Points, in no order, along strands that fork, close into loops and pass close to each other.
(in the rows, 128 means zero)
Points whose rows are less than 103 apart are linked; no others are. Some points are linked to none.
j_547: [ 82, 128,  98, 158, 134, 122, 141, 143, 160,  97, 127, 159, 183, 149, 120,
  99, 150, 134, 103, 130, 117, 110, 139, 122, 130, 103, 129, 128, 134, 150,
 122, 139, 133, 114, 149, 106]
j_673: [142, 152, 169, 111, 124, 129, 119, 131, 120, 133, 125, 110,  88, 107, 109,
 130,  96, 122, 145, 128, 134, 157, 110, 129, 143, 176, 129, 108, 120, 118,
 132, 124, 105, 140, 134, 158]
j_713: [171, 145, 116, 131,  94, 137,  85, 102, 105, 160, 108, 126,  78,  88, 167,
 155, 100, 179, 167, 101,  94, 139, 144, 134, 105, 143, 113, 161, 101, 134,
 109, 118, 135, 145, 118, 104]
j_757: [125, 152, 139, 126, 143, 110, 140, 114, 102, 166, 182, 115, 104, 101, 148,
  98, 105, 120, 139,  78, 131, 126, 178,  99, 152, 126, 142,  93, 137, 117,
 131, 108, 167, 117, 118,  80]
j_789: [167, 124, 152, 113, 117, 126, 106, 161, 115, 138, 108, 105,  83, 132, 141,
 146, 124, 115, 160, 145, 140, 154, 119, 129, 104, 147, 103, 182, 111,  90,
 137, 135, 121, 126,  98, 187]
j_102: [145,  97, 129, 116, 148, 136, 180, 105, 132, 112, 134, 104, 143, 134, 106,
 160, 163,  87, 107, 163, 153, 116,  78, 131, 174, 136, 171, 109, 142, 106,
 123, 125, 115, 144, 130, 144]
j_897: [111, 127, 140, 137, 127, 153,  89, 163, 147, 104, 114, 151, 127, 126,  76,
 102, 108, 144, 109, 109, 109, 109, 122, 133, 114, 144, 107, 103, 110, 151,
 163, 140, 105, 111, 188, 153]
j_784: [176,  89, 117, 103,  98, 129, 109, 133, 149, 139,  88, 173,  91, 163, 162,
 129,  92, 139, 123,  78, 104, 141, 178, 127,  93, 139, 132, 142, 124, 117,
 157, 163, 135,  96, 157, 131]
j_967: [110, 111,  96, 147, 123, 114, 140, 133, 162, 107, 106, 156, 174, 167, 146,
 124, 153, 123, 107, 137, 120, 121, 145, 135, 111,  97, 135, 151, 131, 129,
 124, 150, 142, 112, 127, 121]
j_59: [130, 115,  92, 130, 117, 116, 103, 148, 127, 145, 117, 164, 123, 145, 165,
 116, 130, 149, 125, 113, 104, 118, 177, 135,  79,  78, 102, 154, 132, 144,
 136, 122, 137, 109, 142, 115]
j_249: [122, 113, 111, 134, 158, 118, 132, 156,  97, 131, 164, 107, 148, 140, 153,
 129, 193, 128, 127, 152, 140, 103, 141, 115, 115,  64,  93, 165, 137, 111,
 143,  91, 149, 126,  97, 145]
j_179: [ 75, 147, 101, 143, 125, 114, 101, 147, 119, 143, 137, 138, 162, 120, 135,
 102, 131, 186, 143, 146, 116, 123, 158, 130,  95,  78,  83, 149, 136, 178,
 105, 111, 123, 130, 125, 105]
j_676: [169, 103, 118,  97,  94, 122, 101, 131, 112, 179, 100, 138,  89, 146, 178,
 144,  89, 119, 162, 140, 127, 171, 155, 143,  85, 115, 107, 154, 155, 123,
 136, 143,  83, 125, 116, 143]
j_774: [164, 144, 149, 110, 116, 128, 144,  83,  95, 156, 155, 115,  90,  83, 131,
 148, 113, 136, 147,  87, 132, 114, 123, 112, 153, 160, 156,  94, 117, 113,
 113, 105, 144, 135, 125,  91]
j_291: [ 99, 141, 136, 121, 162,  89, 135, 147,  92, 168, 156, 110, 136, 135, 168,
 100, 129, 109, 163, 153, 144, 141, 178, 129, 126,  75, 101, 136, 178, 124,
 115, 101, 119, 125,  85, 128]
j_308: [118, 157, 164, 141, 122, 136, 113, 161, 164,  81, 105, 132, 116, 118,  79,
 104, 103, 127, 122, 117, 129, 148, 111, 121, 114, 187, 129, 126,  88, 122,
 142, 163, 131, 120, 145, 179]
j_964: [123, 113, 114, 119, 124, 118, 155, 106, 149, 141, 132, 146, 138, 139, 151,
  99,  94, 112, 127, 105, 118, 144, 169, 120, 149, 129, 156, 103, 153, 115,
 110, 141, 145, 116, 153,  85]
j_980: [113, 149, 144, 121, 122, 107, 108, 156, 144, 134,  97, 126, 133, 139, 152,
  99,  83, 115, 151, 143, 131, 177, 165, 139, 110, 132, 109, 139, 138, 139,
 106, 154, 108, 126, 116, 145]
j_630: [133, 154, 148, 104, 137, 109, 168, 111, 108, 144, 157,  88, 122, 107, 132,
 131, 124,  90, 149, 145, 156, 152, 114, 124, 166, 155, 145, 100, 145, 112,
 111, 108, 129, 150,  93, 126]
j_729: [ 99, 133, 140, 144, 142, 137, 111, 164, 126, 104, 132, 127, 130, 123,  82,
  93, 122, 130, 102, 109, 123, 107, 132, 110, 131, 126, 118,  96, 125, 141,
 154, 117, 137, 118, 169, 134]
j_704: [130, 141, 169, 130, 155, 125, 139, 162, 122,  89, 147,  99, 114, 122,  88,
 106, 150, 103, 103, 113, 155, 120, 113, 101, 130, 143, 110, 122,  90,  97,
 175, 116, 146, 120, 125, 187]
j_396: [146, 166, 168, 121, 113, 138, 134, 103, 149, 114, 114, 115, 108,  96,  92,
 135,  93, 112, 135, 127, 127, 159,  82, 135, 149, 198, 151,  97, 102, 130,
 120, 144, 106, 145, 136, 149]
j_896: [137, 144,  92, 144, 111, 128, 160,  74, 145, 120, 108, 133, 168, 127, 163,
 166, 158, 135, 142, 145, 132, 124,  99, 138, 138, 128, 167, 168, 113, 129,
  83, 145, 148, 160,  78,  92]
j_275: [140, 108, 152, 127, 151, 130, 126, 186, 112, 111, 134, 112, 112, 139, 105,
 118, 147, 109, 109, 109, 137, 113, 139, 108, 118, 121, 103, 130, 109,  99,
 177, 114, 146, 105, 133, 182]
j_971: [111, 103,  85, 141, 139, 122, 131, 138, 115, 131, 142, 124, 174, 134, 152,
 150, 185, 144, 120, 167, 134,  98, 121, 140, 107,  58, 102, 169, 142, 139,
 119, 100, 130, 140, 117, 128]
j_613: [115, 134, 139, 134, 144, 119, 167, 132, 133, 113, 167, 113, 132, 121,  97,
  88, 126,  91,  94,  93, 138, 132, 136,  95, 159, 143, 152,  97, 117,  92,
 151, 115, 157, 119, 147, 121]
j_299: [128, 139, 118, 138, 117, 146, 114, 121, 148, 110,  99, 141, 135, 126, 124,
 137, 137, 151, 118, 122, 119, 115, 114, 129, 121, 138, 134, 146, 104, 133,
 120, 141, 145, 129, 133, 126]
j_370: [ 86, 181, 138, 151, 145, 128, 127, 117, 114, 111, 156, 106, 149,  86,  86,
 108, 149, 138, 127, 115, 135, 107, 110, 107, 151, 139, 120, 101, 115, 146,
 116, 100, 147, 139, 109, 105]
j_98: [ 99, 123, 150, 125, 167, 135, 130, 165,  89, 131, 176,  99, 128, 121,  90,
 110, 142, 121, 115, 143, 145, 111, 123, 116, 135, 101,  95,  95, 152, 131,
 153,  86, 105, 115, 137, 158]
j_79: [144, 153, 142, 127, 106, 142,  86, 134, 131, 147, 104, 148,  89, 108, 138,
 112,  72, 167, 149,  70,  87, 142, 169, 121, 116, 156, 136, 116, 106, 142,
 128, 142, 136, 120, 152, 107]
j_22: [143, 133, 112, 116, 101, 141, 142,  74, 146, 138, 113, 128, 135, 121, 141,
 176, 122, 139, 148, 161, 121, 135,  86, 151, 154, 154, 164, 125, 141, 146,
  88, 132, 111, 160, 113,  99]
j_5: [148,  98, 146, 121, 135, 144, 117, 167, 112, 121, 128, 127, 106, 138, 117,
 138, 132, 126, 113, 126, 122, 119, 122, 121, 116, 107, 111, 131, 128, 115,
 165, 114, 114, 116, 148, 166]
j_721: [173, 101, 149,  93, 109, 146, 106, 128, 134, 148, 105, 143,  87, 144, 131,
 132,  76, 119, 143, 116, 119, 156, 135, 146, 114, 159, 129, 118, 141, 125,
 145, 155,  96, 113, 149, 149]
j_590: [114, 131, 136, 113, 153,  92, 131, 138,  86, 174, 172, 106, 109, 135, 166,
  95, 107, 102, 150, 119, 136, 146, 195, 114, 129,  97, 114, 117, 168, 124,
 133, 118, 139, 111, 100, 111]
j_703: [123, 118, 103, 151, 116, 151,  88, 136, 146, 101, 109, 163, 134, 137,  93,
 132, 135, 170,  89, 113,  99,  92, 107, 136, 101, 117, 114, 124, 110, 158,
 151, 139, 113, 115, 179, 141]
j_187: [119, 179, 152, 123, 141, 115, 162,  91, 118, 132, 157,  89, 137,  94, 113,
 113, 125, 105, 138, 117, 159, 141, 114, 111, 160, 168, 151,  94, 125, 110,
 114, 103, 144, 155, 102, 100]
j_635: [ 86, 145, 134, 122, 162, 101, 139, 147, 109, 133, 154,  99, 162, 136, 136,
 114, 159, 107, 145, 167, 157, 134, 136, 128, 139,  88,  97, 145, 160, 135,
 111, 111, 119, 134,  90, 150]
j_960: [166, 146, 136, 132, 102, 145,  85, 131, 119, 138, 108, 138,  78,  99, 138,
 152, 101, 169, 138,  81,  94, 121, 137, 118, 107, 155, 118, 140,  81, 128,
 135, 121, 151, 128, 140, 119]
j_322: [105, 153, 117, 134, 116, 133, 133,  89, 157, 124,  97, 137, 158, 130, 133,
 141, 119, 140, 143, 157, 119, 151, 103, 154, 133, 148, 147, 133, 141, 164,
  81, 157, 107, 152, 114, 107]
j_281: [105, 137, 134, 134, 174, 128, 157, 140,  88, 135, 187, 103, 134, 122, 108,
 112, 160, 111, 116, 131, 156, 102, 133, 103, 158,  96, 114, 101, 147, 125,
 141,  80, 145, 123, 119, 123]
j_593: [115, 130, 104, 131, 111, 112, 140, 117, 175, 118,  92, 164, 162, 165, 163,
 100, 114, 129, 128, 134, 113, 149, 157, 151, 120, 121, 140, 144, 145, 145,
 105, 170, 130, 119, 124, 103]
j_337: [ 83, 127, 110, 127, 136, 127, 151, 117, 133, 140, 141, 132, 160, 130, 120,
 101, 114, 120, 123, 155, 127, 136, 134, 138, 156, 120, 144,  81, 174, 157,
 102, 124, 106, 139, 153,  88]
j_731: [153,  97, 124, 101, 105, 150, 127, 106, 139, 140,  99, 129, 118, 148, 129,
 179, 115, 118, 133, 183, 132, 141,  91, 167, 142, 142, 142, 128, 160, 149,
 110, 153,  72, 142, 130, 148]
j_847: [131,  90,  87, 139, 127, 145, 155, 113, 122, 127, 147, 157, 155, 136, 148,
 134, 166, 139, 104, 115, 111,  73, 135, 117, 135,  80, 152, 117, 138, 132,
 135, 103, 154, 123, 146,  85]
j_880: [ 92, 143, 102, 168, 124, 142, 159,  85, 163,  96, 120, 152, 177, 130,  99,
 129, 141, 123, 101, 120, 128, 112,  89, 128, 158, 157, 175, 110, 114, 141,
 103, 140, 137, 144, 140,  79]
j_775: [123, 158, 181, 129, 138, 119, 115, 177, 132,  97, 122,  98, 106, 119,  97,
 115, 120, 111, 130, 123, 142, 144, 119, 114, 115, 166, 108, 136,  83, 105,
 163, 137, 138, 125, 117, 195]
j_214: [106, 166, 126, 155, 130, 117, 166,  83, 124, 118, 156, 125, 146,  96, 115,
 105, 124, 119, 122,  94, 146, 127, 103, 105, 172, 157, 168,  86, 118, 130,
  96, 102, 156, 150, 123,  65]
j_431: [ 92, 159, 112, 132, 129,  94, 111, 140, 113, 149, 131, 137, 146, 125, 171,
  91, 118, 152, 162, 118, 121, 141, 182, 118, 101,  87,  99, 155, 140, 152,
 101, 122, 137, 125, 107, 104]
j_575: [116, 173, 172, 125, 133, 133,  98, 149,  97, 142, 131,  95,  89,  99, 115,
 124,  96, 142, 165, 140, 136, 148, 120, 126, 118, 156,  94, 125, 117, 136,
 130, 111,  96, 138, 110, 166]
j_725: [143,  76, 102, 117, 125, 129, 136, 121, 146, 137, 117, 136, 149, 161, 136,
 160, 139, 122, 110, 176, 129, 130, 111, 155, 127, 107, 137, 133, 167, 144,
 126, 135,  90, 141, 145, 139]
j_943: [113, 120, 139, 128, 145, 124, 152, 131, 115, 139, 154, 132, 117, 127, 134,
  93, 117, 115, 124,  94, 126, 125, 161, 111, 151, 125, 144,  99, 146, 109,
 146, 120, 150, 111, 146, 104]
j_173: [ 87, 166, 115, 144, 125, 119,  96, 121, 118, 129, 143, 124, 144,  91, 116,
 117, 138, 182, 144, 130, 117, 105, 124, 127, 112, 107, 102, 141, 114, 164,
  99, 111, 130, 142, 118, 103]
j_951: [ 80, 110, 106, 147, 140, 121, 151, 126, 168, 106, 116, 143, 186, 161, 107,
 123, 147, 107, 113, 180, 133, 133, 103, 153, 149, 125, 149, 126, 156, 155,
 111, 169, 109, 131, 130, 131]
j_108: [107, 153, 139, 126, 130, 106, 113, 156, 123, 118, 116, 125, 134, 125, 147,
 100, 124, 129, 150, 128, 133, 146, 157, 122, 106, 119, 101, 162, 122, 131,
 125, 134, 137, 119, 113, 135]
j_736: [179, 130, 137, 123, 120, 139, 138, 103, 114, 129, 134, 129, 100, 114, 150,
 160, 150, 137, 130,  86, 124,  99, 116, 100, 132, 142, 146, 143,  89, 101,
 137, 108, 168, 132, 111, 111]
j_961: [153, 142, 175, 120, 125, 136,  96, 172, 130, 104,  94, 101,  95, 125, 120,
 130, 115, 114, 142, 142, 148, 164, 108, 128,  92, 165, 100, 168,  97, 108,
 150, 151, 113, 129, 101, 212]
j_790: [126, 106, 109, 126, 142, 114, 177, 108, 143, 128, 130, 108, 163, 152, 135,
 153, 162,  89, 126, 182, 152, 140,  97, 149, 159, 125, 161, 127, 159, 116,
  97, 136, 111, 144, 107, 132]
j_838: [ 82, 176, 145, 139, 149, 126, 116, 141, 106, 124, 159,  96, 143,  95,  91,
 119, 147, 138, 146, 155, 158, 121, 105, 126, 138, 124, 104, 104, 124, 150,
 123,  96, 117, 143, 108, 140]
j_761: [158,  81, 130,  87, 112, 128, 100, 132, 116, 174, 111, 147,  86, 157, 149,
 143,  86, 111, 151, 148, 130, 152, 153, 150, 101, 121, 115, 121, 176, 130,
 143, 142,  67, 118, 142, 141]
j_510: [180, 115, 151, 106, 137, 109, 134, 139,  82, 163, 168,  90,  64, 118, 162,
 140, 140, 104, 149, 107, 147, 137, 162, 107, 132, 126, 114, 137, 116,  79,
 160, 116, 153, 109,  87, 159]
j_813: [ 87, 113, 106, 142, 124, 140, 149, 108, 163, 120, 120, 140, 177, 153, 105,
 135, 126, 117, 109, 164, 132, 132, 105, 155, 153, 129, 154,  95, 165, 163,
 111, 144,  88, 134, 155, 101]
j_191: [111, 132, 140, 122, 127, 136, 111, 134, 106, 150, 134, 119, 121, 124, 113,
 131, 113, 140, 139, 148, 124, 134, 123, 147, 136, 124, 107, 100, 156, 154,
 124, 103,  85, 130, 138, 128]
j_208: [150, 106,  92, 139, 102, 130, 153,  91, 150, 116, 104, 163, 155, 153, 170,
 165, 156, 128, 117, 127, 116, 108, 120, 147, 127, 109, 173, 168, 119, 122,
 106, 150, 155, 136, 110,  90]
j_386: [ 78, 180, 120, 167, 133, 124, 134, 106, 135,  98, 146, 126, 172,  90,  81,
 109, 162, 157, 121, 104, 141,  97,  95, 107, 145, 148, 129, 114,  85, 146,
 102, 120, 156, 152, 109,  79]
j_375: [112, 103,  96, 122, 133, 114, 159, 113, 148, 127, 114, 138, 178, 173, 147,
 149, 151,  97, 126, 196, 146, 146, 101, 168, 138, 105, 146, 132, 177, 146,
 100, 150,  94, 131, 112, 122]
j_875: [141, 132, 159, 112, 158, 106, 142, 145,  77, 157, 173,  97,  91, 122, 150,
 110, 120, 104, 145, 103, 140, 140, 175, 102, 138, 118, 109, 123, 137,  98,
 159, 106, 153, 109, 100, 146]
j_74: [120, 101,  94, 135, 128, 146, 123, 123, 129, 139, 135, 159, 139, 137, 123,
 131, 140, 155, 101, 111,  98,  81, 140, 141, 129,  86, 127, 104, 151, 161,
 131, 115, 127, 121, 170,  88]
j_9: [121, 139, 113, 143, 114, 135, 161,  81, 146, 121, 129, 143, 156, 119, 135,
 126, 124, 123, 122, 117, 122, 119, 115, 125, 161, 147, 180, 101, 132, 126,
  99, 133, 143, 144, 131,  60]
j_42: [149, 149, 125, 127, 104, 135,  88, 123, 120, 159, 103, 120, 105, 115, 166,
 151, 104, 159, 165, 132, 116, 151, 141, 137,  86, 127, 108, 162, 122, 135,
 115, 124, 120, 144, 116, 124]
j_224: [ 98, 156, 128, 162, 135, 129, 161, 105, 172,  86, 121, 125, 164, 121,  84,
 116, 143, 115, 103, 113, 144, 134,  89, 116, 155, 178, 170, 110,  94, 112,
 124, 149, 159, 139, 131, 112]
j_689: [152,  84,  85, 139, 117, 141, 140, 109, 133, 115, 117, 152, 149, 155, 156,
 163, 172, 144,  96, 123, 117,  82, 119, 132, 115,  74, 147, 159, 117, 123,
 127, 125, 158, 125, 127, 104]
j_694: [155,  86, 129, 122, 133, 142, 153, 125, 159,  95, 116, 136, 127, 166, 102,
 145, 133,  91,  90, 138, 128, 126,  98, 137, 145, 148, 154, 119, 132, 102,
 154, 160, 124, 116, 156, 162]
j_954: [159,  91, 112, 127, 108, 141, 106, 134, 144, 136, 108, 170,  99, 152, 146,
 125, 114, 150, 102,  71,  90, 116, 181, 115,  97, 118, 138, 127, 118, 129,
 159, 147, 153,  93, 176, 113]
j_867: [167, 128, 140, 126, 118, 143, 138,  92, 106, 132, 150, 129,  90,  85, 123,
 158, 136, 143, 118,  70, 126,  84, 111,  94, 152, 159, 155, 108,  89,  99,
 138, 101, 164, 133, 125,  88]
j_698: [137,  65, 135,  93, 136, 142, 125, 124, 100, 161, 154, 139, 109, 134, 105,
 143,  92, 110, 113, 143, 131, 127, 126, 141, 155, 116, 134,  67, 185, 131,
 157, 116,  76, 124, 179, 129]
j_800: [125, 103, 146, 118, 144, 127, 129, 159, 139, 107, 112, 118, 138, 159, 107,
 127, 140,  94, 121, 174, 148, 138, 102, 148, 123, 132, 117, 137, 142, 115,
 140, 147,  94, 123, 133, 185]
j_664: [ 76, 161, 101, 163, 124, 127, 113, 108, 130, 115, 135, 142, 177,  88,  99,
 123, 153, 178, 126, 117, 120,  89, 105, 124, 135, 114, 131, 124, 105, 175,
  88, 117, 146, 153, 123,  71]
j_989: [156, 110, 123, 110, 130,  98, 158, 118, 116, 140, 127, 114, 136, 147, 172,
 136, 163,  91, 144, 141, 144, 129, 154, 124, 124, 106, 139, 156, 138,  94,
 117, 132, 155, 119,  81, 136]
j_229: [160, 137, 144, 117, 103, 152, 136,  78, 146, 131, 114, 123, 116,  98, 109,
 168, 112, 133, 131, 134, 122, 129,  82, 138, 161, 182, 156, 100, 111, 136,
 110, 128, 112, 158, 132, 122]
j_863: [125, 132, 109, 154, 113, 162,  76, 146, 146,  97, 117, 149, 122, 104,  91,
 138, 146, 197, 101, 107,  92,  84, 103, 128, 103, 124, 104, 138,  79, 158,
 151, 125, 136, 133, 168, 128]
j_238: [107, 128, 140, 123, 160, 108, 138, 167, 134, 109, 133, 102, 149, 144, 120,
 118, 155,  94, 122, 163, 152, 139, 121, 135, 120, 109, 110, 148, 143, 113,
 140, 134, 116, 121, 109, 170]
j_594: [127, 109, 117, 136, 164, 123, 144, 129,  84, 137, 171, 109, 126, 128, 145,
 132, 182, 129, 124, 123, 140,  93, 143, 107, 136,  82, 119, 135, 135, 109,
 133,  85, 159, 119, 105, 114]
j_990: [ 82, 139, 117, 122, 137, 120, 128, 114, 114, 168, 142, 143, 145, 126, 147,
  95,  84, 138, 146, 147, 116, 143, 160, 137, 145, 104, 133,  95, 181, 167,
  97, 119, 105, 135, 143,  79]
j_601: [166, 124, 134, 108, 132, 103, 140, 133,  95, 143, 135,  98, 100, 128, 168,
 138, 157, 112, 154, 119, 143, 139, 159, 111, 109, 112, 110, 175, 108,  83,
 131, 114, 168, 122,  79, 151]
j_984: [149, 130, 147, 122, 125, 126, 131, 141, 144,  98, 118, 132, 113, 138, 120,
 108, 114, 109, 115,  85, 120, 131, 157, 107, 131, 165, 147, 129,  95, 100,
 147, 140, 162, 111, 144, 141]
j_511: [120, 124,  80, 140, 127, 114, 129, 105, 126, 147, 120, 129, 170, 122, 170,
 159, 178, 161, 138, 180, 129, 109, 115, 151, 104,  69, 104, 182, 136, 146,
  93, 113, 129, 155, 103, 105]
j_192: [103, 160, 156, 131, 145, 123,  93, 177,  83, 150, 141,  96, 108, 101, 122,
 121, 112, 135, 160, 145, 141, 153, 124, 132, 105, 113,  67, 142, 133, 131,
 140, 111,  95, 136, 109, 176]
j_283: [ 81, 128, 102, 153, 134, 135, 131, 139, 142, 122, 133, 161, 161, 125, 115,
  96, 122, 153, 108, 116, 110, 100, 147, 132, 129, 101, 122, 108, 149, 161,
 122, 121, 132, 117, 169,  78]
j_833: [158,  98, 145, 122, 129, 156, 104, 149, 113, 126, 128, 141,  78, 124, 111,
 142, 119, 151, 110,  98, 112, 103, 118, 118, 117, 134, 116, 107, 100, 119,
 177, 115, 123, 104, 168, 168]
j_849: [192,  73, 119, 100, 116, 122, 123, 150, 147, 120,  87, 147, 105, 183, 157,
 141, 124,  90, 119, 135, 125, 152, 134, 143,  93, 126, 129, 169, 136,  94,
 151, 171, 122,  98, 118, 171]
j_286: [153, 153, 120, 143, 113, 138, 126, 108, 132, 109, 115, 136, 132, 116, 140,
 137, 138, 143, 127,  93, 123, 110, 132, 113, 125, 143, 144, 152,  85, 121,
 111, 127, 173, 136, 114, 104]
j_438: [171,  97, 149, 111, 131, 122, 127, 149, 133, 130, 110, 118, 100, 147, 143,
 139, 127,  97, 136, 126, 138, 151, 143, 130, 112, 139, 132, 157, 118,  87,
 139, 155, 137, 118, 115, 170]
j_129: [138, 137, 145, 108, 137, 110, 146, 123, 117, 143, 135,  98, 124, 129, 147,
 138, 132, 102, 153, 154, 148, 145, 130, 131, 141, 130, 127, 134, 139, 102,
 112, 120, 125, 137,  92, 141]
j_40: [ 93, 154, 127, 125, 117, 124, 121, 116, 162, 133, 100, 145, 150, 138, 142,
 100,  88, 134, 143, 139, 122, 170, 145, 140, 118, 151, 135, 116, 150, 155,
  90, 155, 110, 128, 132, 107]
j_390: [136, 142, 117, 153, 111, 148,  85, 129, 153,  98, 106, 138, 135, 108, 107,
 142, 154, 186, 126, 116, 108, 106, 106, 125,  97, 133, 100, 176,  73, 140,
 130, 135, 147, 137, 132, 137]
j_764: [ 86, 158, 159, 128, 165, 130, 106, 170,  79, 141, 161,  87, 117, 101,  94,
 114, 134, 128, 144, 149, 149, 123, 122, 123, 128, 104,  67, 121, 137, 139,
 139,  86, 109, 127, 115, 166]
j_408: [116, 145,  88, 146, 112, 117, 132,  93, 126, 127, 120, 128, 171, 118, 163,
 159, 167, 157, 137, 146, 128, 108, 101, 142, 124,  95, 134, 165, 113, 143,
  78, 120, 140, 152,  84,  87]
j_656: [103, 176, 140, 154, 141, 111, 163, 136, 161,  77, 129, 104, 161, 115,  85,
 106, 146,  96, 108, 123, 159, 142,  95, 116, 150, 175, 146, 115,  87, 112,
 135, 143, 150, 138, 116, 146]
j_142: [161, 133, 150, 109,  90, 152,  95, 115, 146, 135,  96, 156,  83, 131, 132,
 120,  64, 140, 143,  93, 101, 159, 146, 131, 109, 174, 133, 122, 116, 132,
 134, 160, 121, 111, 159, 146]
j_835: [137,  97, 120, 119, 122, 117, 155, 123, 165, 118, 106, 156, 128, 165, 145,
  99,  94,  90, 115, 109, 118, 161, 169, 127, 137, 146, 168, 120, 149, 100,
 129, 170, 148, 102, 140, 104]
j_519: [ 74, 134, 141, 142, 158, 130, 148, 152, 131, 106, 170, 118, 145, 126,  80,
  78, 124, 109,  93, 115, 136, 125, 127, 107, 150, 134, 129,  83, 143, 127,
 150, 106, 142, 115, 162, 124]
j_99: [168, 106, 134, 116,  98, 165,  96, 116, 117, 129, 112, 139,  84, 106, 113,
 171, 114, 166, 122, 134, 104, 115,  89, 147, 128, 147, 118, 122, 115, 139,
 140, 122,  96, 142, 156, 149]
j_782: [132, 111, 136, 137, 130, 147, 161, 111, 161,  96, 123, 121, 148, 144,  90,
 153, 140,  95,  97, 161, 136, 132,  66, 139, 168, 159, 167, 102, 132, 123,
 130, 147, 110, 137, 142, 151]
j_387: [160, 134, 126, 106, 106, 102,  97, 127, 115, 179, 106, 129,  92, 127, 191,
 136,  91, 133, 179, 130, 117, 173, 175, 137,  85, 116, 109, 173, 142, 125,
 106, 133, 115, 132,  99, 124]
j_565: [153,  71, 149, 112, 141, 137, 146, 150, 138, 112, 118, 123, 123, 168, 107,
 130, 124,  76,  96, 159, 145, 141, 100, 146, 144, 132, 136, 115, 150, 103,
 156, 154,  79, 109, 152, 185]
j_843: [157, 148, 143, 106, 125, 105, 151,  89,  89, 175, 180, 111,  90,  95, 156,
 132, 105, 113, 165,  92, 145, 129, 161, 100, 159, 147, 154, 103, 124, 106,
 127, 114, 157, 127,  94,  83]
j_260: [ 83, 145, 117, 157, 137, 131,  83, 169, 116, 102, 141, 123, 156, 103,  87,
 108, 162, 186, 132, 131, 126,  96, 119, 118,  92,  98,  69, 160, 105, 152,
 148, 117, 144, 129, 122, 148]
j_190: [162,  93, 118, 106, 102, 164, 103, 110, 128, 137, 110, 138, 100, 133, 119,
 184, 114, 144, 116, 166, 118, 128,  76, 168, 122, 142, 121, 124, 138, 152,
 141, 126,  69, 149, 158, 151]
j_269: [154, 100, 129, 128, 109, 153, 111, 133, 132, 125, 121, 161,  83, 133, 113,
 133, 109, 162,  96,  70,  91,  99, 139, 113, 127, 139, 138, 107, 104, 123,
 168, 127, 144, 107, 191, 123]
j_919: [167,  80, 106, 126, 115, 129, 126, 132, 179, 109,  81, 156, 137, 187, 151,
 142, 134, 105, 101, 149, 121, 151, 135, 152,  95, 121, 135, 172, 129, 115,
 136, 181, 115, 104, 122, 158]

How many points has the smallest loop of links through each point below? Write - if it is on no loop.
j_713: 9
j_971: 25
j_40: 18
j_943: 15
j_961: -
j_964: -

A tip is a point with one link. Name the tips that can be reached along the links from each point below, in the order of the rows.
j_775: j_784, j_308, j_919
j_224: j_990, j_656, j_99
j_286: j_835

A piece is all that can be reached along the links. How many separate loops has the piece of each point below (a circle has one, a figure eight two, a Y none), and how many tips (points with one link)?
j_951: loops 0, tips 3
j_286: loops 1, tips 1
j_142: loops 1, tips 0
j_74: loops 2, tips 0
j_833: loops 0, tips 3
